Points on a hilly landscape, in no order, each with its height.
From any point a ball rolls to the lowest of the 2 points nearest to it. It stops when none of these is lower. Distance is the straight distance between rows; heights are no part of it.
z437 height 396: [ 16 -21 -10  -2 -31  28  21  -7  -1  42   3  -5  -9 -17 -14  15  13  -3
  -6  25   5 -32  23  24   8  -5   9 -16   6   7   2 -18  -4  22   3  15
   1 -15   3   8 -11  21 -17   0 -25 -28 -42  -5  33 -15   6  -3   0  -8
   4]
z828 height 691: [-17  44  19  23  29  81 -11  18  16 -39  -8 -14 -17 -29 -26  13  12   4
 -23   6 -10 -17  27  -4 -49  18 -43 -26  -2   9  10 -17 -22  -5 -26   6
 -22  11  -4 -22  10 -32 -12  29  32  10  15  25 -30  38 -12   8  31  15
   5]
z806 height 598: [ -7  25  30  14 -23  15 -37  15 -19  21  -1  15 -10  35  15 -46  11 -31
   0 -11   2  18  -6   0  34 -21  10  -7  -8  -4 -12  20  18  -3  22  18
  17   6 -12  -1 -21 -12  -3  -1  -2  36  12  34 -11   5  12  -8 -24  -7
   1]
z574 height 518: [ -2 -29   5   6 -21 -25  -1 -19 -19 -11  17   3  -8 -14   4  16   0 -12
   9 -12 -16   4 -35  21  15  24  14   6 -31 -11 -28   8  46  22  17  12
  15 -32   9   1 -10  20 -27  31 -28   6  -7 -14   9 -31  13  21  -3  -2
   6]
z644 height 412: [ 13 -26 -30 -21 -12 -72  28 -20 -11  -9   3   5   0 -44  55  47   4  11
  28  21   6 -12 -42   0  -2  -3   0  19  -1  -9 -21  -1  18  24 -42 -53
   7 -19   6  33  29  23   2  -3 -33 -20  19 -29  12 -18 -26  16   3   9
 -17]
z508 height 490: [ -9 -20 -23  -3  16 -26  -3  25  -4  -8   7   1  35   6  -4 -14 -15  19
 -11 -27   7   5  -6   2  -1  20   7  18  -7   2  -7   4   1 -15  -5  30
  -8   0  -3 -22   7   0  24  12  32   8  31  -2 -21  -3  -2  -7   5   4
  -4]
z232 height 281: [-14 -10  17 -42  18 -13 -11 -19  14   2 -15  15  10   4  19  12   6  -2
  12  -7 -19  46   7 -22  14  34  -1  11  18 -32  29 -22  22 -19 -15 -28
  24  11  21  10  -6   2   6  -5 -23  -2  43   3 -16   3 -15 -17  -3  13
 -25]
z280 height 498: [ -9  -3  14  -2 -10 -24 -29 -29   0  -8   4  17   2  24  18  -8 -13  -1
  -1 -22 -32  47 -17  -6  22  14  24  18  19 -18 -17  18  23 -21  24 -12
  19   5  14  12  -7  -3 -16   6 -18   7  11  12   1  -8  -5  -3  -8  -2
   1]
z865 height 270: [ 12 -18  14 -25  -9  -7 -41 -23  27  -5  19  13  13  -8  20  37  21 -21
  -1 -15 -29  51  -2  13   1  23  -8  13  23  -4 -20 -20  14 -12 -10 -12
  26 -28  -7  30  -6  14 -10  27  -9  12  27  14   3  -7 -16  -3  10  -6
   0]
z517 height 782: [ 24  31  24  -3 -11  45 -44  33  -4 -11  -5   6 -20  30  -4 -37   8 -32
   6 -11  -3  -3  10 -12  -8 -23  -3   0  -7   4 -15  22   3  -7  -5 -29
   9  26 -24 -27  -2 -58 -20  14  35  57   8  55  -6  18   3   1 -16  18
 -20]
z767 height 215: [  5  -3  21 -22 -18  12 -47   2  21  19  21   9  25 -11   7  45  39 -23
   4 -10  -2  33   3  -1  -4  10 -19   9   6  -8  -8 -31   5   7  -8  21
  17 -19 -18  12   0  20 -13   6   4   9  45  17   7  11 -11  -6  18 -11
 -22]
z884 height 352: [ 31 -36 -15 -36 -12 -43  22 -38   8 -27 -15  -2 -18 -42  34  37   5 -12
  14  26 -22   9  -8  25  17  22  16   3   4  -6 -29  -8  32  -7 -27 -64
  14 -27  21  43   5  11 -19  26 -29 -10 -15 -21  20 -44  -8  25 -12 -16
   8]
z725 height 222: [ -1  23  21  17 -36  24 -13  23  -1   9  -1   1 -22  27 -15 -36 -15  -5
   3  -3  41   0  22  10  -7 -19  10 -18 -33   3  17  -1  -4  -4  11  10
 -11   5   7 -30  -9  -7 -27  -7   6  24  -6  15  -5 -22 -14  -8   6  19
  -7]
z237 height 611: [ 31  -4 -65  -2   1   4  52  -5 -10  -9  -5   4   8   8   0  -8  -6   5
  -5   4   2 -65   9  11 -13 -13   1   3   5 -10  21  11 -23 -26  13 -38
  14  31  -2  24  14 -21  17  16  -3 -15  -5 -31  21   2   0 -19  16  19
   4]
z150 height 272: [ 35 -33 -41   5  -3 -33  60 -44 -14 -52  -4  -1  -1 -18  10   5 -11   1
 -19   8 -11 -27 -34  19  11   6  21  23   9 -16 -15  -3   6  -1  22 -48
  34   7  -6  45  14  -6  14  31 -36 -15 -17 -38  36 -20  13  15   5   0
  20]
z536 height 383: [ 17 -21  -9 -37 -13 -46   5 -12  23   5   0   6  -4 -53  50  66  22   8
  22  19  -4  -8  -4   5  -3  -1 -14  11  16  10 -24 -18   4  14 -31 -38
  -2 -22  -5  46  30  29 -13   5 -22 -12   4 -20  29 -10 -25  12   0  -8
 -11]
z807 height 157: [ -1   1 -18  -7   9 -16  25 -40  -6  -1 -12  -8   7 -10   1  -7  -1   5
 -16  -3 -10  30  -3  -6  32  37  34  10  17 -34  20  -9   8   4  -3 -40
  17  12  35  -7  -5   7  -6  -6 -30 -32  16 -31 -28 -49 -25  -8   7  19
  -5]
z879 height 535: [-18   7  23  25 -38  -3  -6  29 -19  16  23   8   6  16  20  -6   5   1
   3 -16  40  23 -16   7  32  -3  23  -3 -33 -13  -1  -3  25  10  24  35
   5 -17  14 -23 -17  21 -25  -9 -15  12  19  -1 -21 -15   3  -4   1  -9
 -22]
z216 height 514: [  4  -4  13 -11  -2  -6  23   6 -11  28  -4   0 -29   7  -5 -13  -2  -9
  24   4 -33 -13  -3   3  20 -12   1  -2  -8  10 -10  19  32   7  25  10
   4   0  -8  21 -30  22   1  -7  -7   7 -33  10  14  12  35  12 -36 -13
   3]
z200 height 627: [ 23   9 -59   0 -15  20  38 -12  -8  -4 -14   6  -4  -5 -21 -28   9  -6
 -23   7  22 -39  16   7  -9   2   8  -1   3 -22  25 -13 -15  -6 -10 -26
  12  24   2   1  11 -19  23  10 -11 -22   9 -41   1 -36 -10 -16  31  29
  18]
z618 height 470: [ -5 -45   0  41  -9  17   9 -10  -7   5   9  -7  -1  -2  -3 -22  -8 -11
  -7   5  21  -6   2  37   2 -18   3   0 -20   5  10  -1  11  28  24  38
  10 -21   4  -7  -5  10 -13  10 -15   1 -32   0   5 -43  26  10  15   4
  16]
z821 height 358: [  8 -16 -12 -43   4  -8  18  10   7   0 -10  20   5   8   0  -5  -8  -4
   5  -7 -31  11   9 -18   5  32  -4   7   5 -17  10  -3  14 -30  -3 -17
   7  21   8   8  -8  12  20  16   1  -1  27 -15 -15  -1 -11 -22   3  16
 -17]
z742 height 718: [ 18  -7 -23 -19  19 -20  31   4   5 -31  -9   6  13  35  -6 -10 -26   8
  -6 -19 -38  -7  10   9  -5   4  -2  22  11  16  -8  13   2 -23  29   4
  -2  27 -17   7   3 -13  10  28  27   2  -4  -3   1  14  22   0   0   8
   1]
z25 height 260: [-16   8  38 -30  30   5 -41  11  11  13  -7  18  12  11  14  11  28 -20
  22  -3  -7  28   4 -41   9   4  -9  18  17 -13  10 -21  -3 -10 -24  -5
  18  -4 -11  11  -3 -15  18 -36  -2  20  46  35   2  38  -6 -17 -23 -13
 -17]
z542 height 579: [  6  15  -7   1  13  -6  34  -7  -9   2 -12  -1 -28  32   4  -6 -19   0
  17 -11 -46 -26  10  18 -20 -35 -19   9  -1  22  13  20   9  -4  27  -9
   1  31 -32  21  -5 -21   4   4  20 -14 -39  -2  18  39  45  27 -25  -6
   9]
z188 height 806: [-32  29  41  22   5  45 -28  27  -4  15  -8   5 -11 -18  -2 -31   8 -18
  -3   0  40  25  17 -14  -1   9 -15 -27 -21  -4  15   0  -1 -14 -22  23
  -3  -4   4 -35  -6   1  19  -5   8  25  33  28 -26  -5  -4 -19 -16   0
  10]
z418 height 166: [  6  27  14  -3 -34  20  -5   2  -4   6  -7   7 -28  31 -18 -34 -13 -21
   4 -16   8   9  28   1  -2   1  20 -10 -20 -24  18   9  16 -10   9 -28
  13  27  16 -23  -5 -25 -30   3   0  14   2   4  -6 -22 -16  -6   0  36
 -13]
z765 height 456: [ 12 -39   0  -9  -3  -3  16  -4   0  23   7   8  -8 -14  -7   9   1 -14
  13   4 -17  -9  -8   8  15  16   1   8 -13  -2  -7  -4  31   6   9  18
  17 -20   7   8 -17  35   8  16 -22   3 -12  -6   9 -20  13  -7 -13  -6
  -1]
z685 height 361: [ -1   5  -7  -1 -22  11  24  -3   3  48 -14  -5 -12 -23 -19   8   4  11
   6  24  32 -20  11   1  13  -8  18 -29  -3  -6  21 -23 -12  -1 -13  -2
 -17  -8  18  -9   0  21  -6 -33 -24 -37 -23 -16  23   2  -8 -17  -6 -11
   1]
z459 height 562: [  8  40  -5  13  20  12  -9  33 -15  -6  -8  -1 -10  32   2 -41 -17 -10
  12 -23   9  -7   3   1 -18 -12  -9  -1 -33  18  20  33   3   1  12   0
   4  32 -18 -30 -15  -9   7  16  51  43   1  18  -9 -11  12  13 -30  21
  17]
z572 height 312: [ 30 -45 -13 -19  11 -35  44 -43 -13 -39 -18  -4 -15 -27   8  21  -8  -7
   0  19 -19 -13 -12  22  11  14  10  11   6  -2 -29   5  24 -13  13 -43
  23 -16  -1  47   0   9  -9  40 -31  -4 -37 -17  38 -20  20  20 -13  -9
  22]
z9 height 184: [  8  22 -19  -5 -51  -5  35  22 -38   5  11  29 -16   1 -16 -11  -2 -20
   1 -10 -32  -2 -27   8  -8  10  25  -2 -32 -26   9   5  19   8  16 -11
   4  18  16 -17 -26   7 -29  10 -18 -31  24 -25 -14  -9  -1   1  22  21
 -25]
z797 height 531: [ -4  21 -15  16  32 -13  -4  43  -9   5   0  -2   6  16  -3 -28 -20  12
  10 -17  27  -7  -5 -10 -10   5   2 -10 -29  10  10  18  -7 -17  -7  19
 -15   9  -7 -43  -4   0  26  -3  47  24  14   4 -23  -3   5  -4 -22   6
   3]
z74 height 827: [-29  33  40   4  23  43 -16  20   4  -6  -8 -16 -18 -24 -17 -11  10  -8
  -4  -5  14  11   8 -32 -18  24 -32 -25  -7  -9  14 -18 -12  -1 -41  28
 -19 -21   9 -26   8   0  15 -15  26  -3  42  32 -24  45   1 -15   3 -15
  13]
z55 height 275: [-17  16  36 -24  42  -8 -32   1  24   9 -14  -4  26 -11  10  36   6  -2
  20   7  -5  29 -10 -44  -3  -2 -12  21  30  22  -4 -16 -22   7 -35  13
  -2 -27  -3  13   7  -3  18 -59  -5   4  31  26   2  45 -14 -10 -13 -25
   1]
z348 height 423: [ 15 -24 -23  -5  16 -17  -7 -15  23 -24  14 -10  32 -28  -9  19  -6  23
 -30   9  -1  -5   7  12  -4  15 -16  21  23  33 -30  -8 -36   3  -4  15
  -6  -4 -10  21   6   3   4  20   1  -7 -20 -14   2   1  -7   5  22 -10
  16]
z315 height 391: [-15  55  -2  30  13  31 -14  13   0 -14 -19 -41 -28  16 -25  -7 -11  20
  10  15  12 -32  22 -18 -49 -11 -16 -11  -4  26   9  27 -41  10 -22 -14
 -39   9  15 -24  15 -38  -9 -16  24  18 -27  13   2  28 -17  18  -1  15
  39]
z413 height 762: [ -3  -2  17   6   9  14  12  -1  14   8   9 -20   9 -19 -27  58  12   7
  -3  40 -18 -26   7 -15   0   3  -6  -2  27  34 -20   6 -20  33  -2  29
 -22 -40  10  29 -10   6   4  -3  -8 -11 -41   0   6  14   0   7  -6 -26
  14]
z877 height 97: [ 12 -11 -37  -1 -25 -11  30   2 -27   0  15  20   4  -2 -10 -15   7 -12
 -11  -9 -16 -12 -26   0  -1  17  16   5 -20 -29   9  -5   8  23   3 -11
  17  14  10  -2 -11  16  15  16 -17 -22  19 -29 -19 -29 -15 -14  27  19
 -12]
z814 height 398: [ 25 -37 -10  -5  -3 -12  -3 -40  15 -19   7   4   6   2  -2   3 -10  -3
 -19  -4 -18  15   7  28   4   7  -6  23  19  14 -30   5   4   2  23  12
   9 -11 -15  29   0   8 -11  35  -8   4 -20  -3  13 -18   8  11  11   1
  14]
z580 height 617: [  0 -27 -28 -12  -4 -56   5   9  -7 -19   5  -7  20   2  36  49   1  43
   9 -20 -17 -14 -40  23 -12 -19  -1  12   3   6 -17   0   7  -1  19 -21
 -16   6 -18  21  24  16  -2   8  12 -25 -11 -22  35  27  13  10  -1  -5
 -28]
z111 height 231: [ 36 -25 -64  10 -16 -18  23 -31  -3 -31  10   6   9 -32  -6   8  12  12
 -31  10  21 -33 -19  16   6  -2  19  17  23 -12 -13  -7 -18  24 -13 -36
  25   4 -12  38   9  -2  27  15 -29 -26  -8 -41  22 -32   3   0  22  10
  26]
z3 height 369: [ 21 -22  15 -29   2 -28  -5 -37   9 -18  -1  10 -22  -7   4  26 -10  -8
  11   3 -46  21  -9  21   5   0   0  13  19  15 -53  19  30 -18  18  -7
  15 -25 -15  28 -11   9 -17  27 -21  14 -22  15  27  -2  21  25 -10 -13
  16]
z191 height 595: [ 21   5 -33   9  18  -3  52  -1  -9   0  -5   1 -12  29   4 -15 -20  -2
  19  -2 -14 -53  14  17 -28 -31  -9   9 -18   6  28  14  -9 -16  22 -23
  11  28  -7  13   2 -10  12  14  21  -6 -31 -20  28  24  19   0 -10  10
  12]
z926 height 630: [-12  15  16  16  -5 -11 -17  10 -11   4  11  10 -13  35  19 -26   4 -19
   6 -28 -15  21 -24  13  24 -10  -4   7 -12   3 -25  27  45   0  39  40
  15   7 -29  -2 -21  -5   5  13   3  24   5  12 -11  10  50  24 -28 -15
   4]
z218 height 576: [  3 -29 -17  -2 -22 -54  -1  -2 -15 -21  28  -2   3  -8  17  29   7  13
   9 -15 -14  -6 -45  14  -8   5   6  21 -23 -10 -28   0  20  15   6  -2
   3 -14 -10  12  14  26 -11  25  -6  -9  -2 -24  28  -2  -1  16  17  -6
  -8]
z687 height 203: [-21   4  41 -13  18  19 -42 -11  10  13  -6  15  -3   2  -5 -10  17 -15
  -2 -10   5  36  13 -25  15  14  11  -8  11 -35  22 -28   8 -17 -22 -15
  26  -4   7  -1  -8 -20   8 -11 -15  17  39  25 -13  12 -10 -21  -2   2
 -11]
z38 height 322: [  0  -1   4 -19 -23  -4 -13 -15  16  32  -8   4   7 -25   3  33  19  10
   6   7  18  11   4 -10  12  -8   8 -14  10 -18  13 -39 -12   7 -22  -1
  -9  -9  16   1  14  19 -13 -38 -23 -23   6 -14  24  11 -22 -24  -1  -9
 -22]
z707 height 744: [  5  20  23 -17  10  33 -13  42   7  13  11  13  12  11  -5 -12  13 -30
  -3   7  -9   3  14 -15   1   9 -34  -5  -7  24   8  12   4  -3  -6  23
  -4   6 -18 -27 -12   2  20   7  36  24  30  31 -26   5   6  -1 -27  -9
  -6]
z675 height 444: [-12 -26   5  39 -11  51   7  -4   4  13  -5  -8  -2 -12 -21 -18  -4 -18
 -14  29  20  -6  31  24 -16 -13 -24 -15  -5  14  12  -3 -11  16   4  41
 -10 -21  14 -13 -10   1  -7 -13 -16 -13 -22  11  -3 -33  11  -4  22  -4
  23]
z835 height 189: [ 13 -22 -58   6 -34  -8  13  -8 -12 -20  20  21  18  -9 -15  -7  22  10
 -24  -7  10 -36 -31   8  -7  -2   5   5   3 -17  -8 -10 -15  30 -16 -12
  10   3 -13  10   4  11  37  13 -19 -18  13 -32  -2 -23  -7 -14  39  15
   5]
z319 height 737: [-17  10  19  25  22  42  -5  15  -7  15  -1   2  16  17   9 -39  -8 -39
 -11  20  -5   9  20   5   8 -27 -29  -8  23  44   7  43   4  26   7  30
   5  -6 -11  -9 -18 -18  26   8  16  21   2  41 -31 -27  25  29 -16  -6
  41]
z92 height 787: [-10  36  -2  30  -7  25  14   1   3   9   5 -18   0  13 -23  28   4  23
  -5  31   5 -50  32  -5 -13 -19 -13 -17  27  20   5   3 -44  12   4  21
 -39   3  13  16   4 -29 -19 -19   8 -15 -45  -6   5  33  -3   4  12  -7
  16]
z711 height 536: [-12 -20  15  13   5  -2 -35 -41   9   6  -7  -1   3   5   1 -20  -9  -3
 -10 -14   3  44   2   0  27  15  39   6  21 -23  -4  -7   4  -4  -1  -1
  26 -17  23  12 -11   1  -5 -11 -23   7  -9  12  -4 -30  -8 -11 -12   2
  11]
z925 height 235: [ -8   6  14 -10   8  34 -33   6  18  -5 -14  -2  -8   6 -16 -20 -13  10
  -2  -4  16   2  22 -18  -4   0  12 -20   6 -20  10 -12  -3 -28 -15 -39
  -6  23  11 -24  28 -41   0 -16   1   8   3  18  -7   9 -30 -12  10  25
 -27]
z396 height 643: [  6 -16 -14 -31   1 -55   7  19  23  -8 -11   0  17  -8  43  72   5  23
  15  -2 -32   0 -12   7  -9 -17 -21  26  21  23 -34   3  -2  -4   8 -16
 -22   6 -11  18  20  22 -10  -7   6 -12   8   0  27  22 -16   4  -7 -17
 -36]
z249 height 665: [-11   6   6  42  19 -13  14  18 -21 -15  18   4  -5  37  23 -33 -14  -2
   2 -46   3   6 -24  17   0   0   3   7 -33  -1   2  15  26   8  33  33
  20  10 -24 -17  -3  -4  15  20  26  20  -8 -17 -15  -4  50  20 -19   0
   5]
z278 height 582: [ 15  37  -7   1  13   6   9   4  -5  -4 -11  -3 -20  45  -4 -39 -19 -27
  17 -13 -28 -14  16   8 -15 -26 -21  10  -6  26  12  35   7   0  23  -3
   3  35 -28   1 -23 -20   1  13  43  23 -13  15   4  10  31  26 -21  13
  24]
z763 height 685: [  6   5  22 -21   9   2 -11  -4   9   9   1   9  -1  26  -5  31   7  -5
  -7   7 -44  -7   7  -9   8 -19 -14   5  45  29 -26  12 -25   5  17  -6
  -8   6 -22  25 -21 -21  -4 -13   2   6 -22  30   1  32  -5   6 -14 -20
 -14]
z271 height 345: [  8  13 -31   7  -3  -8  28  26 -16  22  -8  -8   5   1 -10  -2  -7  31
  21   6  39 -35 -19 -10  -7 -29  12 -29 -34  -5  27   1 -16 -20  -8 -13
 -39  14   3 -28  22  13  -2 -24  19  -5 -10 -22  11  25 -14 -21   1  -6
 -15]
z381 height 695: [  7  -1 -20  13   8 -12  23   9 -16 -17  10  18   4  32   4 -33 -26  -9
  -5 -28 -23  -5 -11  17  -9   6   0  18 -19  -8   5  22  23 -13  36  22
  10  20  -5  -4   2  -7   7  35  31  14   6 -12 -11 -10  23   4   0  18
   1]
z357 height 329: [-19 -17   0  11   9 -62  -6 -23 -13  -5  18 -16  21   5  31  12 -17  37
  17 -22   7  33 -39   0  19   7  23  14  -1 -22  -7   7  18   4   8 -16
   4  -2  13   0   3  17 -19 -14 -11 -14  -5 -20  -8  -1  -6   9  -1   5
 -21]
z207 height 455: [-16  -4   6 -18  18 -37 -19   4   8  -4  -4   2   9  33  13  -8 -17   8
   7 -20 -21  21 -13 -12  19   0   5  13  14  -3 -12  14  15 -22  19  -8
  -2  13  -2   3  -1  -3  10 -19  10   6   8   9   3  14   0  -2 -25   0
 -22]
z430 height 321: [ 16 -24  -6 -30 -10 -39  -6 -37  15 -20  14   2   0 -23  26  28  -1  -9
  12   1 -27  38 -14  12   7  34   7  18   9  -5 -25  -8  32  -3 -13 -28
  22 -23  14  33   1  21 -19  23 -22   3   5 -16   6 -33 -14  16  -4  -4
  11]
z159 height 168: [ -6 -21  -9  15  22 -19 -10 -33  20  -7 -13 -21  12 -17 -13 -21 -32  33
 -16   0  30  21   6  -3   6  16   3   2  24 -12  -8  -4 -22 -23 -14   8
  -9  -6  16  -4   9   5  16 -14  -5 -18  -4 -11 -14   2  -5  -8   9  -3
  22]
z27 height 722: [ -5  -8  30  17  -8  22 -18  21   0  13  27 -11  18   8 -11   3  10  -5
  -7  18  16  -2   0   2   7 -25  -9  -6  -2  28  -9   9  -5  33  22  59
 -20 -29  -5  -8  -1  13  -3 -13  14   4 -24  18   7   0  15  13   3 -25
   6]
z984 height 55: [ -4  30   5 -10 -31  -4  17   0 -23   2  -4  22 -21  17  -8 -14 -11 -19
   4 -15 -36  24  -2 -15   5  23  22  -5 -12 -35   8  18  33 -17  17 -25
   6  31  28 -15 -20 -12 -37   0 -16 -15  20  -7 -18 -11  -5  -1   2  21
 -23]
z490 height 425: [ 11 -18 -20  11 -29  44   7  -9   7  24   0   3   0 -34 -29  -1  25 -15
 -32  24  18 -21  22  22 -12  -5 -23 -11   4   0  14 -28 -25  29  -5  22
  -6  -7  -6   1   0   6   1   3 -25 -35 -11 -23   1 -29   5  -6  33   3
  14]
z622 height 588: [ -5 -18  -7  17 -29 -28   7   5 -25  10  33   4   6 -13   8   6  13   1
   4 -14  16   7 -40  11  19  10  28   8 -37 -18 -10 -10  22  39   8  22
   7 -24  16 -13 -15  33 -24   2 -27  -9   9 -28  -9 -39  -4   2  20   1
  -8]
z883 height 305: [  2  10  -7  43  -6   5  27  15 -20  12   0 -12 -14  17 -10 -22 -22  26
  18  -4  51 -27  -7  12 -22 -32  19 -18 -49  -1  43 -16 -21   0   6  11
 -16   2  -2 -20   4  11  -2 -19   9   4 -31 -31   3   9   5  -7  12  -3
   8]
z417 height 666: [  2   1   4 -30  -1  -8   5  10  17   2 -16  13  12   6  19  68  20  13
  -5  12 -36 -19   6  -4   6 -21 -23   2  41  17 -22   1 -23 -13  14 -12
 -29  23 -12  23   4   4 -19 -16   6 -16  -7  17  15  39 -20  -7 -15 -12
 -47]
z412 height 733: [  5   2 -17  -7  19  11  -5  -8  16 -23 -13  -4   8  36 -15 -22 -19  12
  -2 -11  -8 -15  36   3  -9  -8  -4   2  14  11   2  12 -16 -26  13  -8
 -13  26   1  -4  14 -39  -5   2  30   7 -10  11   0   9  -6  -4   5  24
  -3]
z848 height 278: [ -4  11  10 -26 -24  23 -18   2  14  24 -11  -2  -3  -4 -23   5  19   3
  -9   4  20   3  19  -6   1   5   9 -31   6 -27  23 -37  -4 -12 -20 -28
  -8  12   8 -16  15 -12  -9 -20 -16 -19  13 -12   8   5 -25 -17  11   9
 -29]
z829 height 784: [ -8  37  58  12   6  65 -47  42  -5  -3  -2  14 -15  -9  -8 -27  34 -30
  -5  11  32  19  12 -25 -12  -2  -7 -22 -23   1  13   0  -5  -6 -34  -8
   7   4 -18 -32   3 -33   9   6  20  42  25  50 -17  22  -5  -4 -11  -3
  -7]
z225 height 211: [-14  -9  16   5  19 -12 -20   2  18  12   3 -13  11 -15 -12  -9  -6  12
   5   4  18  17   2 -18   5  14   0  -1   7   7  -5  -8 -16  -6 -18  38
 -12 -22   8  -8  -3  16  17 -26   1  -3   6   7  -5  17  -1 -13  -6 -19
  10]
z794 height 745: [ -6 -13  19  21  17   2   6  -1  -7  -1  20 -33   3  -1 -21  22   7  11
   4  23   3 -25  -7   0   4 -10   4  -9  -6  35  -9   7  -3  45   7  46
 -19 -41   0   8  -5  11   6  -8   7  -2 -57   6  18   7  24  23  -9 -28
  20]
z677 height 267: [ -7  15  17  43 -20  27   9  26 -21   9   2  -2 -19  16  -2 -26 -16   0
   9  10  63  -6   4  19 -15 -39   0 -19 -56  21  38  -5 -15   7  20  34
 -25 -16  -5 -24  -8  19 -18 -21   9  19 -19   4   1 -19  12   5  11  -6
  17]
z726 height 554: [ -5   1   6  -6   4 -13  34  14 -13  25  -8   2 -22  13  13  10  -6  14
  21   8 -24 -30  -2   7   4 -26  -1  -9   8  16   8  16   6   5  29 -11
  -8  14 -19  22  -1  13   3 -17   9 -14 -47  -4  34  39  28  15 -37 -17
 -12]
z363 height 249: [ -9  -6 -21  -2  -1 -50  10 -35 -14   0   9  -8  12 -19  21  15   4  19
   8 -11  -3  34 -32  -2  24  20  31  11   5 -27  -2   4   5  25 -12 -33
   6   8  34 -15  -6  17 -32 -24 -30 -37  17 -27 -25 -24 -33   4  11  10
 -21]
z682 height 463: [ -9   4  26   8 -37 -28 -14  16 -14   7  21 -10   3  25  18  10   1  27
  15 -23  33  21 -28  -5  24 -21  37   1 -28 -11  -5 -13  15  10  25  26
  -3 -10   4 -10   1  28 -30 -30   3   4  -5  -2  16  15   4  -4  -1 -21
 -24]
z214 height 646: [  5  13 -25  15  -4  36  22 -12  -9  -3 -23  -1 -14 -19 -27 -42  -5 -11
 -25   9  25   1  30   1 -25  18   2  -9 -19 -32  40 -16  -1 -10 -19 -11
  10  19   9 -27  13 -14  20  23  -1  -2  21 -19 -24 -54 -19 -11  33  42
  17]
z170 height 397: [-26  -1  17  11  14 -45 -12   4  -6  12  14 -15  -2  22  27  -6 -15  28
  24 -33  17  14 -32  -5  24 -10  21   3 -16 -13   2   0  25   3  24   5
  -1   3  -5  -4  -4  12  -8 -33   0   2 -16 -13  -7  18  19   1 -22  -9
 -18]
z493 height 767: [  5  31  30  -2  10  65 -46  50   3 -11   9   9   8  13  -7  -8  26 -23
 -13   0  -2   3  18 -21  -8  -3 -16  -8   6   7  -8   1  -7  -4 -16  -6
  -2   7 -33 -28  -1 -49   7  14  50  39  27  48 -23  27   4   0 -13  -2
 -26]
z427 height 567: [-19   5  26  28  -2  19 -38  -6  -3  16   1  10  -2  15   5 -40  10 -20
  -8 -11  19  31  12   6  28  -4  26  -6   1 -19  -3   1  11  -6   9  25
  27 -17  16  -9 -24  -9  -1 -12 -24  22   6  28 -17 -31  -2 -16 -13  -4
   8]
z423 height 420: [  5 -25 -26 -52  13 -29  47  -8   5  -1 -27  10   8  -5  23  20  -3   4
   9  10 -14  -3 -12 -21  10  17 -15   8  17 -22  18   3   8 -29  -9 -45
  10  32  19  14   1  13  27   3 -28 -22  29 -25 -11   1 -13 -23   3  15
 -30]
z492 height 701: [ -2  17  24   6   4  22 -25   9   8  18  14  -7   7  24 -22   3   8 -16
  -8  18 -16 -12  15 -20   7 -21  -5  -3  25  28  -6  11 -25  21   3  21
 -14 -11  -7  13 -18 -18   4 -16  16   5 -23  25  -9  23   2   0  -4 -20
   6]
z882 height 357: [ 12 -10   0 -21 -17 -29 -11 -10  20  13   4  -5  15 -46  24  63  19  16
  17  13   6   4  -2 -14  -5 -15   4   8  11  12 -11 -27   0  17 -24   5
 -11 -23  -2  23  35  34 -15 -27  -6  -7   7 -14  35  15 -30  -2   5 -14
 -20]
z619 height 777: [ -5  10 -12  19   0  15  22  -4   8  10   5 -20   4 -32 -24  31  15  20
 -12  32   3 -29  12 -10  -7  11 -21 -16  28  18  -3  -1 -46   5 -10  23
 -29 -13  18  17   8   7  -1 -11 -10 -36 -27 -20   5  31   0 -10  14 -17
  15]
z172 height 250: [-27  -1  27 -11  46 -13 -34 -20  26  -9  -7 -12  16 -22   4  12 -13   1
  -8  12  -9  33   0 -23   0   9   0  12  40  22 -24  -8 -37  -1 -36   5
  -1 -31  11  10  -7  -3  21 -34 -11  -4  -7  26  -3  29  -2  -8 -11 -34
  30]
z915 height 667: [-16  -6  -6   8  12  47  10 -13   6 -11 -15   0  -5 -39 -27 -31  -2  -1
 -38   5  11   4  30   6 -25  27 -30 -18  -1 -13  27 -22 -14 -12 -22  14
  -2   3  -4 -10   8   4  26  23  10 -20  30  -1 -30 -15   5 -12  34  13
  26]
z329 height 680: [-10  15  -7  18   5  70   2   4   7 -27 -16  -6 -20 -35 -22 -21   1  -5
 -22  11  12 -14  43  10 -52  12 -40 -20 -14   0  27  -9 -23  -8 -23   7
  -9  16   1 -31  22 -21   1  29  20   8  23   7 -20 -10 -13   5  42  27
  19]
z266 height 723: [-17  48  27  -3  24  33 -30  31  -2  13   0   2   6  12  -1 -27  12 -37
 -13  17  -8   5   7 -30   6   1 -17 -16  16  32   6  26 -14  20 -15  17
  -2  -6 -11 -12 -20 -28  43   4  27  27  20  41 -25   0   8  19 -27 -15
  24]
z452 height 450: [  1 -16 -20   0  31 -34  -5  27  13 -14  23 -13  36 -12  -5  26  -7  18
 -11  -8   4 -10 -13   2  -9   6 -14  18   8  29 -28  -3 -24   4  -5  44
 -16 -17 -22 -15   9  13  27   6  25  -3  10  -4   1   1   2   6  13 -15
   2]
z80 height 375: [  4  26 -18  14   6  24   6  19  -1  -5 -21 -21 -13   6 -24 -13  -7  30
  19   7  36 -34  16  -7 -42 -13  -3 -25 -29  16  17  12 -31 -27 -17 -19
 -39  23   6 -41  26 -13 -14 -10  19  11 -18  -7   5  27 -17  -2   5  13
   5]
z630 height 202: [-23   1   3  -4  26   8 -11 -37  16 -14 -31 -12   3  -5 -15 -28 -29  27
 -17   5  22  13  14 -17   6  16   4 -10  21 -24  11  -6 -13 -41 -19 -19
  -8  20  18 -21  31 -26  16 -15   3 -13   9   6 -16   3 -21 -18  10  18
   3]

For each start below, name the point where the ball stops.
z381 -> z877
z644 -> z877
z315 -> z984
z618 -> z159
z879 -> z877
z536 -> z159
